Each row is a point on a landscape with many valleys, with its height.
A ball rolls from a point to whichever of its 2 nearest points has the largest drop for the distance, and stops where none of them is lower. Distance is the straight distance between rows; heights are no part of it.
K799: [ 15  -5 -27 -10 -55 -33   2 -17  29  -3 -39 -18   7  16  -9 -21   3  30
  29 -10   5   1  -9 -12  24  41 -24 -16 -53  21  47  21  22  25   3 -11
  10   0]  (h 5.27)
K608: [ 10  20  10 -14   4  -8 -11   5  41 -39   9 -25  26 -19  -1  12 -29   3
  22  -6 -19   3  16 -21   6  -5   8  30 -74  14 -23  35  33   3  48 -42
 -25  -9]  (h 3.50)
K574: [-11 -52  20   8  30  29  -8 -20 -12 -16  36  34 -18 -35  55  15  -1 -33
 -29  -1  -7  21  -8  43  -9  14 -14   0  36 -11 -30  28  -8  16  10  13
 -23 -16]  (h 2.35)
K957: [  2 -22 -33 -14  -6 -11 -25   0 -36   9 -12  12   3 -35  11 -19   3  11
  -8 -11   5   3   5   9  10  -6  11  31   3  16 -30  27  20  -5  13 -25
   4  -9]  (h 2.72)
K823: [-34 -28  34   0  21 -41   2  10   5  11 -17  29 -21  19   5  13  17  -9
 -28  -4   5 -18  27  15  28  52  12  19  17 -48 -18  -3 -30   3 -14  13
 -16   7]  (h 4.13)
K199: [ 27  19   6 -28 -24  -6  12 -25  17 -20  -3   0  22  -4  30  37 -39  23
  10 -13 -23  10  26 -18  15  30  -1  14 -55  48 -30  53  20  15  46 -26
 -39  -8]  (h 3.84)
K553: [ 21 -16 -51  30 -42 -22 -38   4 -26  26  20   5  -1  32 -36 -41  -4  20
  17   3  30 -36 -10 -31  -6 -15  26 -16 -27 -42  13  11  25 -18 -21 -37
  39  52]  (h 1.46)
K727: [ 25 -28  -4   5   7   2 -27 -13 -44  33   2   4   3  26 -77   1  20   6
   0  -5  25 -37 -17 -20  28 -29  53  -5  25 -25   3 -35 -39 -38 -30 -12
  22  35]  (h 1.70)
K941: [-11  14  -3  -8  -3   7   6  33  -9  30 -43  -9  -6 -43  46  -8   9  40
  12  -5 -13  29 -17  32  -3  19  -8  -5   0  56  22 -11   3  27  22  -7
  12  -5]  (h 5.69)
K48: [ 22  27 -14   8  -6 -11  -9  30   1  19  33  -8   6  24 -32 -17   3  28
  31  14  36 -36  13 -44   3 -28  31   1 -19 -13 -31  12  43 -44 -24 -10
  26  14]  (h 5.19)
K906: [-34 -10 -31  -9  13  -8 -43  23 -19 -16  22  16 -13 -28   5 -23  -2  -8
  -2 -13 -27  -1  24   8  11  -6  29  53 -26   2 -26  41  10  -2  17 -52
 -10  11]  (h 3.13)
K488: [-20 -26  29  10  12 -15   2  -1  18 -28   3  15 -31  35  15  30   0 -24
 -22  11  -3  -1   8   6  -2  40 -11  -4  34 -54 -20 -29 -37   6  -8  22
 -34  -2]  (h 3.92)
K166: [ 25  29   2 -13  -8   9  45  -7 -10  39   0  14   8  28  13  44  14  30
 -18  17  45  14 -17   1 -31  -9 -23 -33  53  27 -20   8  16  -1  -4  42
   6  -8]  (h 3.77)
K233: [ -6 -30 -10  35 -12  -9 -20  10 -26   5   6   1 -30  -9 -30 -37  -2 -22
 -23   1  -5 -14  -7  23 -15 -15  18   9  33 -40  34 -46 -47   7  11 -21
   4  16]  (h 5.81)
K103: [ -1 -22  13 -23  27  -5 -19 -27   3  12 -34 -34  33 -36   2  -3  30  -6
  -1  -1   5  19 -25  19  16 -19  -9  10  25  29 -10  -2 -11   5  10  23
  -6 -18]  (h 4.39)
K172: [ 15  15 -18   2 -53  -7   4   2  14   4 -19 -27  -9  -8  -5 -33 -10  -6
  21  14  35   4 -14  -9   8  -1  12 -17   6  -4  50 -14  -8  33  10 -13
  25 -13]  (h 6.15)
K816: [  1  24  30 -20  47   5  16 -11  28 -17   7 -11   5  21 -36  38  11 -12
 -15  10 -17  -4  21 -17  18  -2  -8  14   6   5 -22   7  17 -16 -10  18
 -33   1]  (h 2.91)
K438: [-22  10 -30  -9  25  -4  -5  39 -28  28 -43  -6 -12 -24  18 -24  15  17
  -2 -11 -26  23 -21  49  -6   2 -17  -7  31  34  28 -39  -1   7   8  -3
   7  23]  (h 5.80)
K191: [ 17  43  19 -21 -27   7  19  -2  47 -32  19 -26  11  -9   1   8 -28 -12
  18  -2  18  -1  -1 -25  -8 -29  10  16 -13  10   1   0  15   5  15  -8
  -3 -40]  (h 2.95)
K409: [-24  16 -14   0  33   2 -19  48   6 -16  13  -3 -10 -41 -10  -8 -16  -7
  10   1 -11  -2  31   0  -7 -11  40  39 -32 -26  -8   2  -1 -10  25 -61
  -6   2]  (h 3.48)
K953: [ 33 -35   3  33 -18  23  16 -77 -33   7  40  24   7  13 -30 -23  26 -23
  -9   6  52 -12   5 -39  19 -14  31  11  26  -6 -32  16   4 -25 -66  31
  25 -27]  (h 4.79)
K274: [ 19  14   1  11  47  39   6 -51 -36 -13  45  42  -7  11  21  37  -7 -15
 -32  -9 -36  30  25  12 -11   0 -11  12  36  23 -36  17  18  -7   1  10
 -34  25]  (h 1.21)
K760: [-26  28  22 -34   9   3  25  16  47 -52 -13 -15   4   9  42  30 -23 -14
   9   9 -38  21 -19   4 -14  11 -26 -26   2  17   1 -11  -4   5   5  40
 -34 -27]  (h 1.93)
K992: [ -1 -48 -22   2 -40 -11 -35 -22 -14 -38 -20 -13   3 -22  20  -4 -63  -7
  -3 -46 -71 -12  -4  14   5  26 -17   1 -30 -15  21  -1 -28   9  42 -27
 -21   4]  (h 3.72)
K480: [ -3  -6  41 -36  -4  -8   2  -6  32 -36 -10   3  13  -2  36  46 -37 -13
   0   1 -26  13  20   2  11  30  -4   8 -30  25 -31  34  -1  16  40   9
 -46 -20]  (h 4.09)
K88: [ -7  10  10 -22  47 -17  -5  -3  35 -13   6 -23  44   9 -34  16  35  15
   1   4 -34   2  15  -6  16  -9 -21  23 -39  24 -27  27  52 -15 -11  10
 -22  20]  (h 3.43)
K128: [  3 -57 -33  36 -78  -8 -15 -43 -14 -37 -22   2 -12  38  15 -14 -37 -16
 -19 -11 -43  -8 -26  -7 -21  30 -36 -20 -16  -9  15  10 -14  27   3  15
  -1  -3]  (h 3.09)
K151: [ -7  53  23  11  12  -1  20  70   2  24  16   0 -12  24 -21  -6   3  37
  14  30  44 -21   8 -26  -6 -12  35  -7  -5  -6 -28 -15  21 -29 -43   6
  28   6]  (h 4.90)
K999: [  4 -30 -16  -1 -45 -21 -10 -11   3  20 -56 -26  -8 -15  27 -19  -9  30
  15 -24   2  11  -9  17  30  46 -17 -11 -22  24  67 -10 -11  36  24 -12
   6  -1]  (h 5.43)
K414: [ -6 -16 -15  14 -70 -25   5   0  21 -29  -8   0 -19  48 -11 -40  12 -14
   1   3   6 -12 -16 -11   1  13  -2  -6  -1 -34  28 -10  -7  25 -33  -1
  11 -10]  (h 1.40)
K989: [ 15  37  -9   2 -11 -16  16  28 -23  46  -1   7 -17  36 -27  10   9  37
   3  23  49 -24  -6 -19   7   8  31 -21  20   8 -18 -30  -5 -22 -31   5
  28  24]  (h 4.64)
K805: [ 10  17  -8   1  -3   2  27  23 -29  56 -16   5   3 -17  23  22  21  50
   0  16  31  24 -32  19 -15  -2 -27 -34  47  37 -16 -14  -3   2  -1  18
  25  -1]  (h 3.46)
K29: [ -6  16 -10  -7  70   8 -11 -18  -7  -7  13 -26   4 -18 -32  16  -8 -13
 -14  -4 -43   5   7  16   2 -24 -12  23  19   7   2 -31  -7 -23  15  -8
 -24  27]  (h 4.34)
K859: [  6 -31  44 -25  22  13   3 -57  41 -33  -3 -17  24   4  -3  43 -14 -31
   6   1   1  -7 -14 -16  10   7 -18   4  24 -17 -18 -14 -25  -3  10  30
 -30 -33]  (h 1.90)
K595: [ 10 -27   3  14  25  17  -5 -67  -9  -4  24   7   8  10 -33   5  23 -24
 -19  -1  17  -4  12 -23  24   1  17  36  19 -14 -34  10  -1 -16 -35  11
  -4 -10]  (h 4.53)
K124: [ -9  -8  15 -16  11  -7   8 -20  31 -39 -17 -33  15  -2   9  35 -27 -14
  13  -3 -38  -9 -13   0   6  16 -26 -21  14 -14   7 -38 -30  -9  16  25
 -35 -14]  (h 1.31)
K774: [-41  75   6   1  -3  18   9  85  31 -19  23  11 -29  -4  26 -10   5  13
  33 -12 -10   5  24   0 -16  15  24   1 -82   8  16  23  36  27 -13 -43
  21   6]  (h 4.89)
K167: [ -8  -1  -2   8  14 -14 -28  10  19   5  35  -3  19  43 -51 -25  40   1
  19   3  29 -32   2 -29   4 -26  34  17 -18 -26 -21  10  50 -41 -52  17
  33   6]  (h 5.45)
K706: [ 19  19  51 -20 -11  13  22 -16  46 -29  27  -4  19  10 -19  18  -5 -28
  -6   4  29 -13  29 -36   4 -27  23  38   8  -4 -31  32  21 -11  -2  11
 -15 -56]  (h 3.36)
K182: [-12   6   8  10 -54   6  15  51 -36   1  -6  15  -5 -28  30 -55   3  31
  20  22  91  -4 -24 -16  -2 -37  48 -18  24   6 -22   1   5 -14 -24  24
  27 -42]  (h 6.61)
K150: [ -4  18 -32 -11  37   0  -8 -21   2 -28   1 -21   6  14 -21   7   6  -1
  -8 -12 -67  11   2   4  -5  -9 -28   1 -19  18   5 -16  23 -14   4   5
 -20  33]  (h 4.56)
K485: [-17  10  14  -7 -53 -24  17  20  32 -15 -17  12 -19  33  13 -13  30   8
   1  18  31  -3   0 -14  12  30   3  -6  14 -13  -2  -7   8  33 -38  21
   4 -28]  (h 2.05)
K535: [ 31  -4 -26  10  27  12  -3 -44 -44  13  33  33  -8  -1   8  39 -22   1
 -30 -15  -8  12  14   8 -11   2 -10  13  39   4 -32  -5 -24 -14  43 -20
 -18  38]  (h 1.81)
K827: [ 19   5   8   4 -16 -30  -4 -11   8  39 -39 -35  27  -1 -24   3  11  45
  33 -23  -2  -1  -2 -17  31  35  -1  -7 -49  27  32   2  13   8   7  -9
  18  25]  (h 5.09)
K3: [ -3   0 -20   2  14 -13  12  33 -66  63 -17  42  -6  -6  19  15  23  43
 -17  17  31   5   1  25  -6  11  -2  -7  43  13 -44   6   6 -18  -6  18
  13  13]  (h 3.10)
K275: [ 19  48   7  -2  42  20  24  16 -24  25  27   4  -5  11 -12  18   1  25
  -5  25  26  -3   5   6 -17 -36  18  -2  49  31 -41  -8  26 -27  -7  11
  10   5]  (h 4.08)
K857: [ -7   9  16   0  -8 -17  -3  10  22 -23 -13   5 -13 -14  38  19 -50  11
  17 -35 -19  -4  29  -5  13  63   6   2 -24 -18  26 -28 -37   6  46 -17
 -32   5]  (h 1.54)
K675: [-22   1 -15 -24  26  -1 -35  11  18 -19 -31 -61  24 -45 -13 -39  -3 -26
  12   3 -43   8 -13  25   5 -29 -14   8 -31  16  38   1  22   0  19 -13
  -2  -3]  (h 5.71)
K916: [-21  38   5   9   8  10   0  63  20  19 -27 -35   1 -46  -8 -47  12   9
  42   4  -1  -3 -10   4  -2 -27  10   1 -52  16  53 -13  11  17  -2 -19
  38   5]  (h 5.34)
K548: [ 29 -25  19  -2  -6  30  36 -49  -8  31  31  57   9  24  23  33   8 -10
 -27  11  43   3  27   0  -4   2  -1  -5  29   5 -61  52  19   5 -27  50
  -7 -18]  (h 4.33)
K932: [  5 -60  -3  16 -23  -1 -26 -29   1 -26 -12 -10  12 -31  37  -5 -46 -25
 -13 -23 -23   0 -18  26  -5  14  -9  -7  11 -29  11 -14 -50  10  43 -11
 -13  -9]  (h 3.93)
K195: [-12  58  33  -4 -31   0  23  53   1   0  -8  49 -26  15  55  37 -22  33
   3   5 -20  32  17  23 -14  38  10 -20 -27  39  -1  38  15  41   7  -4
 -10   0]  (h 4.48)
K2: [ 19  13  -9 -17 -15 -14   0   0  -2  35 -41 -43  34 -26 -11  -9  10  31
  14   2  10   4 -15   1  14 -11  -5   1 -16  56   2   3  23  -1  11   0
  26  -7]  (h 4.88)
K683: [ -7  13 -14 -11 -15  -9 -14   4  29 -56   3 -14  -4  -6   2  16 -66 -11
  36 -22 -44 -11  21 -23   3  27   8  -9 -58 -29  14  -1 -20  -4  45 -33
 -30   3]  (h 2.04)
K714: [ 14 -18 -17  15 -11 -22 -45  17 -30  39   3  -6   2  15 -60 -36  18  16
  27   3  39 -45  -3 -25  22 -26  45 -13 -17 -31  16 -11 -11 -37 -26 -19
  34  32]  (h 2.26)
K449: [-15  -7 -31   7 -23 -23 -31  22  26  -9 -16 -17 -13   3   7 -45 -20  -3
  30 -28 -33 -14   3  -6  11  32 -15 -13 -70 -13  75   5   7  27   6 -37
  16  38]  (h 4.44)
K391: [ 13 -41 -41  31 -57 -38 -43 -11 -13   3  -8 -10  -5  16  -9 -45 -28  -1
   5 -23 -24 -17  -5  -8   8  21  -7  -9 -57 -26  49  29  10  14  10 -54
   8  44]  (h 4.19)
K734: [ 22 -21 -32  15  13   5 -13 -38 -59  31   6  17   1 -18  -6   7   0   5
 -21 -12  17  -5   3   5   2  -9  14  29  38   1 -27  -7 -14 -15  18 -21
  14  15]  (h 2.24)
K189: [-32  47  53   5  37   0  28  54  15  32 -32 -36   3 -19 -10  -2  32  31
  17  28  10   8 -21   3  -7   0   8  -9  12  28   9 -49 -30  -2 -18  19
  20  -4]  (h 2.94)
K115: [-23  32  -3  11  -1  -7  16  59  -1   2  23  22 -36  12   1 -33  13   2
   5  30  28 -19  15  -2  -4  -5  35   5  26 -31 -18  -9   1  -5 -27  -4
  10  -4]  (h 5.15)
K737: [ 14 -45  -6  10  22  20  19 -50 -62  64  15  61  -1   5  23  22  17   5
 -28   9  48   6  17   7   5  22  -2   2  28 -14 -61  32   0  -9 -31  33
  10   6]  (h 4.59)
K814: [ 20 -34 -23   0 -67 -12  12 -51   2  -4 -33  -1  -2  40  11   8 -14  -5
  -3  -6   7   4 -15  -6 -10  26 -31 -37   8  -7  23  -2 -21  29   0  20
  -3  -7]  (h 2.73)
K993: [-30  72  10  13  20  33  13  77  39  12  13 -12 -15 -41   9 -20  -3   6
  44   2  -1   3  14  -8 -20  -1   5  12 -70  17  38 -10  11  15   9 -33
  29  17]  (h 5.12)
K107: [ 26  -3  35  -9 -21  15  47  -2  -3  51  -1  38  18  14  38  48  11  24
 -18  38  47  17   2   7 -24  -3 -18 -31  32  15 -63  51  13  10 -12  60
   7 -19]  (h 4.06)
K691: [-28 -67  -6   0  23   2 -15 -14 -25  28 -24  25  -2 -37  59 -10  50  -8
 -26 -10   5  28 -18  50   1  17 -44   1  36   3 -24  25  -7  16  -6  29
  -1  -8]  (h 6.03)
K68: [ 13  11  31  17   2 -27  24  24   9  42 -17  17 -17  13  31  43   8  34
  -7 -14  31  -2   8  22   0  53 -11 -41  33  -5  23 -45 -59  13  19   2
 -10  11]  (h 1.53)
K266: [ 16 -39  18  34  47  32  -2 -58 -23  -7  43  43 -10  -4  42  36  -8 -34
 -35 -13 -27  25  11  19 -13  20 -36 -15  29 -14 -31  14 -22  -3   5  35
 -30  15]  (h 1.85)
K335: [-13  39  -8  26 -61  27  10  43   0  12   5  23 -40 -33  31 -38  -9  46
  36  -7  45 -12   0 -13   8  24  29   3 -36  19  39  -3   8  46  10 -27
  33  -4]  (h 6.36)
K138: [ 23   8  35 -12  -3 -13  -5 -23  54 -34   7 -14   6  17 -41  30 -16 -17
  13   0  29 -27  24 -43  22  -7  19  28  -8 -40 -17  13 -12 -12   7 -24
 -24 -17]  (h 2.93)
K63: [  7 -13 -29  -1  37  -6 -23 -41  -2   4   4 -29  24  28 -59 -11  35  -4
  -5  -8 -57 -11 -13  -1   8 -17 -36 -11 -29   3  36 -10  30 -18 -17   0
  -1  63]  (h 4.82)
K767: [-10  32  15 -39  -8  11  28   6  38 -50   7 -25  22   0  27   3  -9 -27
  15  -8 -23   8  -9  -3 -15 -30 -26   1 -12  31   4   2  32   1  16  15
 -16 -43]  (h 2.49)
K109: [-12  20  37 -17 -17  -9  14  26  25 -23  -4  30 -16  18  55  39 -27  -1
 -10  14 -11  21  14  15  -2  35   4 -16  -5  -4 -17  24 -12  33  19  11
 -38  -7]  (h 4.29)
K394: [ 15 -26 -23  21 -28 -23 -36 -25  -7 -12  -1 -27   9  -3 -16 -18 -55 -17
  -2 -28 -56 -17  -1  -8   7  -6  -6  -2 -40 -17  36  -2 -17   0  35 -42
   2  28]  (h 3.94)
K917: [  8  36  -2  14 -43  35  26  28  24   5  -3  -4 -31 -32  28 -26 -17  16
  31   1  31   7  -7 -13  -4  12  12 -15 -13  17  65 -36  -8  47  34 -18
  18 -10]  (h 6.26)
K733: [-17  34   6  27 -32   0  13  61  -9  13   2  13 -22 -40  22 -61  -7  39
  36  22  57  -9   1 -20   6  -3  47  -4  -8   6   5 -13   5  12  -6  -2
  31 -13]  (h 6.48)
K609: [-13 -28  75  -7  45 -13  10 -10  -1  49 -16  34  -1  13  11  58  13 -14
 -24   8  20 -11  33  18  27  40   7  12  24 -40 -52  23 -23   9  -9  23
 -29  12]  (h 4.35)
K194: [ 25 -38 -24  20 -26   3  -4 -56 -28  13   7   0  13  46 -58 -24  37  -8
 -13  11  18 -12 -16 -27  15 -12  16   0   5   0  -1  13  10 -17 -55  25
  33   0]  (h 5.03)
K270: [ -6  65  11 -39   8  19  32  20  37 -55  40  -5   3  23  -1  23 -15 -26
   6  -4 -41   8  14 -15 -35 -47 -14  -8 -32  18   6   8  41 -12   8  16
 -24 -15]  (h 2.96)
K803: [  1  15  12  -4   2  14   8  29 -12  -5  17  33  -1 -11  30  20 -18  10
 -14  12   2  15  25  12 -12  -5  25  31  17  18 -43  46  18  12  26 -23
 -13  -6]  (h 3.38)
K447: [-19 -10 -24  10 -28  15   7  31 -50   9   5  38 -23  -8  11 -47  24  15
   1  30  73 -10 -23   1 -10 -30  25 -27  57 -12 -22 -13  -8 -12 -26  31
  28 -24]  (h 6.72)
K841: [  4 -11  19  11  -5 -20  -3   9   2   2 -10  15 -15 -14  54  24 -21  14
  -1 -17  -3  13   2  27  -4  43 -20 -22  19 -21  13 -31 -53   8  36  -5
 -25   9]  (h 1.02)
K450: [-34  64   6  -5 -20   1  22  66  11  -8  13  34 -42  12  37  -9  -4  18
   9   5  -5  11  11  15 -17  23   3  -5 -26  25  13   1  19  25  -8 -17
  14   9]  (h 4.67)
K294: [ -7  21  33  23  34 -19  12  64 -22  61 -30  -8  -6 -19  -2  10  18  47
  19   3  25   1  -4  13   0  16  24 -13  20  30  13 -52 -42 -16   2  12
  15  12]  (h 2.48)
K715: [  6  10 -21  20  -5  -7   0  21 -22  30 -12  -8 -20  -7  -7 -35 -24   0
   4  -5   2  -6 -11  22 -11  -5  11 -16  14  -9  81 -52 -48  14  22 -31
  11  26]  (h 5.91)
K164: [  3 -61  -6 -17   3   8 -26 -37  -8 -12 -30 -37  30 -51  31  -9 -18 -17
   1  -1 -24  18 -30  27  11  -5 -19  -4  19   8  12  -8 -14   3  34  15
 -13 -16]  (h 4.15)
K647: [ -1 -35 -10 -17 -16 -16  16 -46 -17  21 -33  13  25  23  -9  -6  32  11
 -14   9  27 -12   5 -14  23  18  -6  13  -3  22 -41  40  30  -1 -25  32
  14 -13]  (h 6.54)
K603: [-29  23   1 -14  79  10  -8  31  17  -5   4 -24   2 -16 -59  13  16 -12
   0  12 -23   5  18   1  -5 -24   3  27  -4 -24   3 -22  -7 -36  -1 -19
  -5  13]  (h 4.10)
K524: [ 25 -32 -26  -6   8  36  20 -82 -26   6   0  26  22 -18  26  10  11  -6
 -25  -7   0  39  -5   0 -10   4 -48  -1  19  38 -23  26  11   7  -4  30
 -15 -21]  (h 6.29)
K492: [ 35 -23  18 -17  16   4   3 -73   3 -15  -4 -21  12  27 -33  43 -15  -8
  -6 -14  -5 -16  -3 -24  17  -5 -15  -4  27 -12   2 -33 -44 -18   8  -1
 -38   6]  (h 2.40)
K557: [ -3 -20 -30   8 -20 -12   3   3 -67  40   0  61 -11 -10  30  12   1  40
 -31 -18  15   8  18  22  -3  29   1  11  36  -5 -33  32  -7   2  16 -14
   0  19]  (h 2.71)
K482: [-14  -4  -4  -7 -20   0   1  19  37 -50  12 -46   7  19 -43 -45  -1 -54
  12   5 -23 -11 -18  -4  -7 -47 -10  -9 -28 -28  56  -4  28  -3 -24   6
  21 -26]  (h 5.37)
K591: [-12 -51 -13  18 -39  -1 -22 -22   5 -53  -6 -22  -3   7  -5 -33 -44 -37
 -15  -1 -63   1 -27  -9 -10   4 -18   2 -20 -16  33  -5   0  19   1   8
 -10 -14]  (h 3.41)
K808: [ 10 -15  24  -4  28 -12 -23 -12   9  -1  15  -2  -2   4 -54  17  -2  -6
   1   1  26 -27  24 -33  23 -11  36  43  11 -39 -31  -2 -32 -20   0 -33
  -3  -9]  (h 2.46)
K483: [ 15  52 -33   3   3   5  22  14 -27  34  31  18 -10  48 -27   7   7  39
 -11  10  19 -10   6 -10 -11 -14   7 -14  23  18 -21  -7  39 -34 -20   7
  25  32]  (h 4.38)
K430: [ -5  28  23  -1  56  -8   3  45  18   3   7   2 -14 -26 -32  21 -23   5
   3  12   1  -7  32  -4  -3  -7  30  32   5 -27  -6 -17 -34 -22  21 -45
 -23   7]  (h 3.78)
K538: [-48  15 -33  17  13  -4   0  50  -4 -15  27  30 -39  27 -20 -34  25  -9
 -11  23  -7 -14  12   3 -13  -9  16  11  -9 -40  -7 -13  15  -7 -49 -15
  32  17]  (h 5.35)
K543: [  3  28 -44  -1 -15 -11 -17  11  19 -15   2 -12   0  19   3 -26  -3  -1
  25  -9 -29   5   2   1  -9  -8 -15  -9 -57  15  43  11  37   0   4 -38
   5  33]  (h 4.68)
K423: [-26   7  47   1  27 -16   3  40  19   9 -38 -21   6 -19  -8   5  45  -5
  12  22  18   2 -15  13   6  15  12   4  25  -5  -7 -29 -28   5 -22  24
   5 -32]  (h 3.34)
K542: [-37 -17  -7  42  10   3 -20   1  -6 -28  33  20 -33  24 -36 -31  29 -34
 -24   1 -40  -7   4  -7  -3   5   5  28  -1 -34  -9 -10   9  -3 -43  -2
   6  11]  (h 5.55)
K280: [  8  35  59 -28  33   5  23  -9  43 -29  -5  -6   4  25   0  59 -24 -11
  -7  15 -25   5  13  -5  -7  -4 -20 -14   9   6 -22   4  -6 -10  11  39
 -50 -15]  (h 2.47)
K14: [-26 -28   8 -13  -2  34  -7 -18  -3 -54  40  39 -10 -14  46  -5   3 -40
 -21   1 -13  28  -4  26 -12  -8   1  27  12  12 -23  30  11  22 -12  11
 -16 -51]  (h 2.79)
K477: [-18  -1  33  -5  24  -5   9  24  20  -3   2  -2 -17  15  14   9  23 -15
 -15  26  18  12 -11  25  -6  10  -8  -8  55 -19  -4 -27 -24  17 -15  23
  -7  -7]  (h 3.66)
K986: [  2  18 -26 -19 -22  -9 -17  10  20  -1  -1 -15  16   3 -11 -32  17   5
  26 -13  -1  -8 -14  -7  -5 -39  -4   1 -39  24   8  38  62 -11 -11 -13
  16  -5]  (h 4.92)
K506: [ -2  30  45  20  33 -21  33  48 -15  69 -20  16 -11  11  18  45  13  45
 -10  13  18   4   5  21  -3  32   9 -25  36  10 -12 -27 -26   0  -4  19
  -1  20]  (h 2.03)
K258: [  5  19  35 -26  14  -6   9  -2  30   7 -31 -48  42 -38   3  10  15   9
   3  11  -3  22 -10  -3  12 -31  -2  25  -3  44 -25   5  17  -3  13  15
   1 -33]  (h 4.63)
K307: [ 31 -56  13   0  -1   0 -14 -36   2  22 -17 -19  16 -11   4  23  -3 -18
 -18  -4  21  -5 -31  18   3  -3 -22 -44  44 -25  32 -44 -82   6  15  12
  -6  -9]  (h 1.89)
K664: [  6   1 -31  29 -54 -14  -4  11 -13   0  12  15 -26  38 -28 -56   6  13
   9  15  34 -27  -3 -25  -5 -11  28 -12  -4 -39  17 -11  -1   7 -24 -25
  32  13]  (h 0.39)
K352: [ 28 -29  -3 -27  14  15  24 -76 -22  43 -25  14  41   6  -2  41  26   2
 -26   9  25   9   7 -12   9   5 -19   4  12  31 -44  36  10  -1  -8  38
  -2  -9]  (h 6.42)
K211: [ -4   4 -25 -14 -33  10   2   9  29 -37  23 -21  16  27 -14 -47  21 -30
  15 -18 -16  -5 -12  -5 -27 -62 -20  -4 -27   6  36  21  61   3 -16  -1
  21 -18]  (h 5.16)
K960: [ 12 -50  29  -3  36   5   8 -50 -17  37  -1  31  -1  -5  25  31  37 -15
 -24   0  31  -7  13   9  14  24  -8  14  30 -27 -46  23 -28   3 -18  31
  -1  -2]  (h 4.58)
K621: [-32 -23  -2  -1  44 -13 -11  23 -28  22 -25  16  -9 -34  41  -2  26  -1
 -19  -6 -19  24 -14  59  -1  15 -20   2  50   8  -6  -9 -23   3  18  14
  -9   8]  (h 5.92)
K117: [-22 -40 -15  65 -12   7 -37 -10 -26 -31  20   3 -36   9 -40 -29 -11 -43
 -44  -8 -40 -10 -10  -8 -15  -5   3  22   1 -44  19 -32 -25   6 -10 -16
   2   7]  (h 5.70)
K178: [ 29 -21  -6  10 -37 -12   6 -27   9   9 -26 -18  -3   3  25   5  -3   7
  -2   1  26  10 -34  11  -8  26 -29 -55  28  -5  42 -34 -55  38  19  11
  -1  -5]  (h 2.34)
K196: [ -6  16 -20 -10  -4  -6 -23  -5  51 -70  36 -23  11   6 -20   9 -45 -29
  38 -10 -42 -15  16 -37 -18 -26 -13  -3 -87 -33  14  16  16 -20  27 -38
 -26  14]  (h 2.58)
K725: [ 25  -5   7   3  36  23  -9 -61  -7  -9  30 -10  32  -3 -47 -16  36 -34
  -1 -10   1   7   3 -28  19 -42  17  22   4   5 -15  12  27 -34 -50  24
   8 -24]  (h 4.24)
K267: [ 31  12 -47  13 -35  -7 -11  -5 -21  25 -18 -23   0   9 -21 -30 -23   2
  15  -1  -1  -8 -14  -5   3 -17  -7 -29  -6  12  64 -17  -9  12  17 -32
  31  32]  (h 6.02)
K358: [ 13  18  11  -9  28  30  12   4 -35  29  15  23  11 -12  15  24 -13  12
 -30  23   4  16  21  13 -13 -15  25  21  39  37 -66  38  46 -17  -1  23
  -7  -2]  (h 3.73)
K97: [ -6  11  -6  -1 -31  -2   6  41 -38  12   2  54 -20 -19  53  14 -21  43
  -6 -12  17  14  12  25  -3  35  18   2   7   9 -23  39  -2  29  30 -27
  -3   8]  (h 3.04)
K265: [-29 -21 -14 -15 -30  18 -17  -3   8 -65  20   5 -13   4  30 -15 -12 -39
  -9  -3 -36  12  -5   5 -19   4  -1  13  -1 -14   0   8   5  16  -3   1
 -11 -26]  (h 3.15)
K231: [ 22 -32 -25  32   1  -5 -15 -57  -4  19  11 -18  20  68 -67  -8  35  -9
 -10  -2 -27 -19 -23 -19  10  -8 -19 -19 -12  -3  28   1  29 -14 -49  28
  26  35]  (h 5.08)
K965: [-39  29  -5  -8  49  19 -14  59  24  -3 -29 -51   8 -52 -26 -32   4 -26
  25   7 -29   6   2  21 -10 -17  -3   7 -55 -15  53 -20  -3  -5   9 -28
  14  13]  (h 5.54)
K967: [  5 -11   4   9  36  10 -12 -12 -16   4  14  -4  -3  -4 -57  -9  16 -20
  -4  11  23 -27   4 -13  15 -40  42  21  23 -24  -1 -32 -31 -32 -16 -16
  12   8]  (h 1.88)
K665: [ 16  22  -3   9  37  33   7 -43  16 -33  54 -27  22  14 -56 -15  22 -37
  -8 -24 -32   1   9 -25 -15 -52 -15   9  -1   7  12  -7  45 -32 -34  20
   1 -20]  (h 3.85)
K470: [ -2 -51 -30 -12  12  28  10 -45 -44  35 -10  41  19 -44  52   6  36   8
 -23 -12  24  30 -24  28  -2   2 -48  -6  32  28 -35  51  16   1 -20  42
  14 -24]  (h 6.16)
K461: [ 45 -24  16  -3  -5 -15  -6 -38  -5  20 -24 -26  26  -5  -5  41 -25   9
 -10 -29  11  -5  -8   4  15  10 -11 -16  23  -7  23 -47 -66 -11  41  -9
 -19   6]  (h 2.29)
K422: [ -6   4 -14 -20 -25  -9  13   9   9  -7 -42 -23   0  -3  27 -14  11   9
   8  -6 -12  23 -24  20   8  16 -33 -16   3  32  38  -4  12  21   1   7
   4 -19]  (h 5.56)
K296: [-13  16 -19 -27  16  19 -23  14  24 -65  32 -21  12 -31  -7   8 -33 -30
  20   0 -39   4   3  -4 -13 -34   5  16 -56  -3   6  30  25 -14  35 -49
 -18 -10]  (h 3.08)
K550: [  2  39  -5 -22  25  33  18  -6  30 -49  34 -33  18  10 -35   4  -9 -38
   7 -10 -44  -5  -2 -14 -35 -71 -30 -10  -9   2  17 -25  32 -32   4  15
  -6 -17]  (h 3.42)

Call two points neighbours if one is among the 2 nearest of the other. Go from one point of each pair to the other, from neighbour to neighbour, staying as low as possible. Name the highest point that can't be avoided.
K664 and K274 -> K591
K992 and K307 -> K482
K727 and K307 -> K706
K307 and K124 -> K492
K664 and K727 -> K714
K841 and K557 -> K737
